Points, in no order, along strands that fork, close into loops and pass close to each other.
In the rows, zero is written as 128.
Points whose rows are less than 101 apart are linked; no others are. Some points are linked to none.
Vefam: [131  79  95 187 158  84 160 141 154 121  98 173 142  87  93 136 178 165
 119 138]
rado: [113  82 138 160 149 136 155 152 130 140  98  81 116 196 106  77 142  67
 157 141]
funa: [134 139 179 126 151 116 114 103 151 150 111 149 170 146 181 145 115 119
 157 162]
suzuv: [112 107 132 158 132 117 174 123 117 108  80  72 130 168  97  86 161  78
 174 131]
gup: [140 123 135 138 119 106 173 151 114 116 108 156  96 100  42 150 159 187
 102  94]
setur: [139 172 156 146 183 120 173 117 162 114 159 164 185 150  79 111 168 135
 138 113]
mazop: [160  92 157 155  43 125  94 148 146 161 114  99 118 119 115 122  70 160
 151 179]
kabi: [122 102  49 123 189 119 140 118 130 103 118 157 136 155 129 132 216 130
 120  96]
belat: [113 154 151 110 147 134 122 137 127 122  74  99 131 145 122 129 170 104
 129 117]
mot: [120 102 120 157  52  81  78 113 167 150 146  92  84  83 176  95  78 147
 109 158]
rimo: [115 109 141 180 194 134  87 179 139 142 137 106 139 128 118  96 145  90
 100 159]
nito: [115 103 119 121 195 111 105 115  68 129 137 126 113 173 172 148 150  82
 101 108]
guzi: [134 153 148  88 125 190 114 160 130 132 105  87 115 146 132 126 128  97
 131 120]
Zemom: [176 111 139 164 157 139 182 132  89 120  98 142 173 128 104 101 177 123
 142 134]
bagi: [107  86 151 154 172 115 137 146 112 144 135 103 122 193 115  93 136  61
 130 140]
Sadek: [131 154 134 113 157 105 158  80 123 110 121 163 174 182 149 112 169 117
 167 116]
Zise: [122 112 120 164 142  77 130 125 158 136  74 161 170  80 134 141 170 164
 137 146]
ruget: [123 149  78 143 172 111 175 107 189  89 111 151 188 132  99 141 201 161
 156 106]
dolu: [189 134 152  99  97 118 140 108  87 131  87 155 118  92 139 178 134 195
 113 116]
lup: [118 145  78 136 193 135 120 133 146 100 110 118 173 143 119 113 220 113
 127 104]
Zor: [149 166 173  99  94 131 149 112 127 121  84 134 132 124 117 123 136 157
 145 125]
gipa: [151 182 157  65 141 173 135 105  92 126 122 116 129 141 166 180  91 130
 124 107]
turov: [192 118 163 109  72 128 139  94  78 140  94 135 117 123 157 146 104 160
 139 141]
Mili: [135 159 151  87  95 133 100 116 137 139  61 112 125 102 161 151 144 143
 131 127]
Libe: [113 127 100 132 161 157 126 129 132 118 171 133 158 181 132  67 156  70
 142 130]
Difum: [ 76 107  94 139 147 104 120 139 114 120 169 159 105 138 119 114 144 107
 119 116]
reke: [164 141 126 106 139 191 140 151  86 125 120 139 133 123 120 135 164 127
 107  92]
tes: [137  91  87 129 195 126 148 135 119 135 118 172 112 132 129 164 190 141
  91 100]
fovo: [113 120 113 134 108  78 157 116 123 108  50 119 112  96 107 142 193 161
 130  96]
zare: [ 99 128  92 122 124 150 106 112 136 124 189 117 121 122 180 124  45 105
 135 149]
vite: [185 120 125 103 134 119 159 119 110 134  73 174 115  95 122 181 168 201
 107 106]
lilur: [176  88 120 144  74 168 117 135  78 144 161  93  95 117 135 138  32 142
 119 163]
Popu: [ 91 141 124 155 162 114  83 160 169 141 144 152 136  88 116 144 137 136
 104 140]
Filog: [ 77 135  77 156 164 108 125 157 189 106 117 141 142  98  71 136 185 154
 111 110]
reko: [142  88 129 155  50 106  95 142 167 167 114  87 101 111 152  96  74 144
 149 178]
mitip: [146 159 133  80  64 150 121  95 121 130 139  95 105 103 158 159  72 146
 107 112]
nubi: [153 134  97 108  61 189 103 131 143 133 181  82 110 100 158 105  47 130
 121 143]
Zuz: [152 147 138  90  49 139  92 112 136 148  86  86 115  96 170 136 124 150
 114 121]
delam: [150 143 103 100 182 185 104 125  95 124 154 126 142 141 198 145 126  97
 110 118]
pigi: [142 122 173 173 168  97 203 105 113 100  85  94 144 173  79  87 147  92
 176 135]
sofir: [181 115 162 139 168 168 159 133  92 133 121 130 169 161 115  96 158  99
 133 138]
tibav: [ 95 111 141 103  56 115 157 107 133 137 174 120  90 164 116 103  68 111
 157 118]
gufi: [131 123  91 112  82 195 103 159 134 122 189 102  90 109 135  78  74 113
 118 141]
Fol: [111 116 147 129 189 115  90 127 114 146 106 116 132 163 175 144 148  82
 112 131]
Leta: [133 147  74 103 180 184  78 144 125 121 158 134 131 125 173 125 160 109
 103 117]
zifa: [132 161 158 123 163 152  88 146 151 149 127  96 150 119 166 192  70 119
 114 164]
tinat: [126  88 124 135  99 122 104 140 131 162 118  90  85 122 173 122  62 116
 136 160]
viz: [133 125 133 109 123 138 151  97 110 135 145 167 155 154 163 111 130 109
 156 125]
geb: [149 116 104 114 105 206 125 149 116 125 174 128 131 130 146  78 102  94
 137 142]
Zum: [ 63 122  96 135 143  98 105 160 126 121 148 140  86 120  96 140 152 118
  89  99]
zoma: [ 65 134 102 130 136  84 116 151 163 119 113 138 105 102  82 141 168 146
 103  94]
notad: [ 99 120 125 179 191 113  90 175 153 133 155 145 140 107 108 116 154 111
  99 144]
Pano: [ 96 144  71  99 163 134  74 138 136 117 136 133 111 121 167 151 171 133
 107 100]
fiba: [133 125 133 130  72 125 137 156 113 122 126 129  97  92  47 134 144 171
  95  98]
vuteb: [176 103 169  97  55 121 157  96  89 149  96 112  92 151 165 139  65 146
 158 137]
bomoz: [ 99 138  90 117 143 158  87 134 147 119 192 124 122 143 183  99  95  92
 140 146]
risur: [110 130 156 145 126  86 110 115 160 146  90 153 167 105 156 138 142 141
 152 157]
Let: [ 95 162 154  81  98 102 130  87 137 127 123 126 111 165 151 137  92 119
 158 119]
pevel: [157 142 126  95 156 167 131 135 101 129 132 153 131 109 140 179 145 148
  95 101]
Bip: [ 76 110 112 105  55  93 135 100 112 125 163 133  88 147 110 102 111 115
 140 101]
Kiba: [165 128 156 130 164 179 139 147  83 141 157 134 141 144 126 132 125  91
 104 126]
mef: [148 113 145 127  96 162 137 143  74 132 173 124  99 117  98 148  56 123
 107 132]
boz: [166 110 123 117 182 121 170 128 126 127  98 177 118 127 104 176 184 172
  99 100]
guv: [159 155 108  77 151 176 120 101  95 121 133 151 149 121 192 170 132 133
 118 102]
deman: [ 81 117  62 164 173  86 152 123 177  86 112 141 151 126  85 135 206 141
 146 106]
Gos: [101 162 192 132 105 101 129 135 164 133 125 141 138 122  89 133  99 143
 151 151]
punot: [146 165 171 145 161 140 146 146 159 130 162 160 183 129  74 123 137 136
 122 132]
zade: [145 122 153 136  57 146 124 161  95 132 166 128  96 100  47 132  93 157
 101 124]
sesul: [110 112 128 131 136 140 100 139 105 135 131 104  88 118 159 154  77 104
 109 138]
zod: [160 135 159  95  94 184 100 168 139 150  76  75 109 131 119 133 110 129
 141 148]
temen: [101 121 118 116 175 133 110 125  67 129 143 110  87 140 164 175  92  89
  94 111]
nif: [ 73 111 132 120 117 103 135 114 146 133 176 131 108 198 136 115  70  85
 174 136]
vizut: [151 155 119 142 177 109 205  93 160  95 119 174 186 138  97 120 180 164
 163 108]
ziret: [125  89 157 171 192 137 115 170 157 165 157  91 126 182 105  95 113  58
 114 153]
gona: [150 168 186 148 138 147 124 157 143 134 168 163 163 114  79 160  89 155
 118 152]
fase: [181 119 159 154 114 147 107 151 112 141 105 143 167 109 108 136 117 151
 146 180]
netom: [127 143  95 117  94 167 128 103 125 133 176  94 124 106 163 145  12 133
 111 149]
rep: [ 76 159 103 112 161 108  70 130 159 124 147 140 128 110 156 169 132 126
 108 109]
zopa: [146 113 170 135  60 132 113 153 133 144  78  87 109 125  96 128 104 145
 144 164]
toli: [156 173 187 132  84 122 127 141 147 125 136 155 140 106  69 140  90 181
 136 150]
mono: [171  93 120 130  43 145 136 105  91 150 163 117 105 109 157 106  64 136
 121 137]
Teti: [102 122 116 123  63  77  96 108 136 137 144 120  86  76 137 142 114 159
  86 103]
Kato: [146 114 127 108  75 141 151  97 102 132 163 154 127 129 162 108  88 125
 151 124]
gaguk: [129 113 136 148  81 115 173 117 153 115  80 101 156 133 112  77 125 121
 201 160]
Nepu: [ 89 123 130 125  54  77  89 111 156 146 133 100  84 102 156 123  87 134
 104 136]
Povu: [112 137  72 127 164 141  69 142 143 106 173 133 103  66 198 116 113 155
 105 147]
fesi: [126 137  90 130 188 146 129 120 125 109 139 114 177 179 121  91 197  85
 130 108]
bakop: [127 164 188 116 165  94 135  87 148 131 112 153 169 181 160 123 132 116
 164 145]
Gapa: [132 176 121 140 134 106 196  82 138  63  96 106 166 137 102  97 170 128
 202 106]
tetul: [127 132 155 168 127  86 166 149 132 117 112 158 131 102  44 137 152 173
 125 127]
pituv: [ 80 105 142 129 157 113 133 130 126 138 172 107 105 223 122 112 100  54
 151 131]
mize: [119 123 100 117  64  94 120 116 150 136 119 133 112  85 124 123 159 171
 104  94]
dus: [ 94 159 109 124 178 141  78 133 145 129 154 123 140 104 180 175  89 117
 106 144]
Veb: [121 128 127 115 106  96 150 111 113 125  89 145 121 107 123 129 164 151
 125 108]
mil: [103 130 131 129 186 116  88 146 120 132  87 107 126 144 139 138 189  93
  95 114]
tek: [144 172 130  68  97 144 143  82  96 120 154 130 117 114 164 176  73 151
 109 100]
zefis: [ 82  94  87 134 101  73 140 109 125 122 164 172 112 122 107 102 142 136
 131 105]
Vig: [119  95 113 172  92  68 155 136 154 127 121 175 132  71  68 130 154 188
 122 132]
pofid: [173 129 177 186 158 110 204 112 100 102  77 113 162 141  86  91 163 124
 167 146]
Vitud: [119 127  91 120 130 184 117 146 135 118 168 126 134 150 137  55 125  84
 153 142]

How many points has the smallest loop of links through each point below? Write none if it is on no loop.
zare: 7
Fol: 12
Zise: 16
Zuz: none
sofir: 19

A fork is a point with three links, a tip a point with one. Leave the first point through the second and follow the links. Name the first fork or tip that comes.
boz / tes: Vitud
setur / vizut: bagi
temen / nito: reko
guv / gipa: Veb
zefis / Difum: Gos
Veb / Zor: guv
Libe / fesi: vuteb
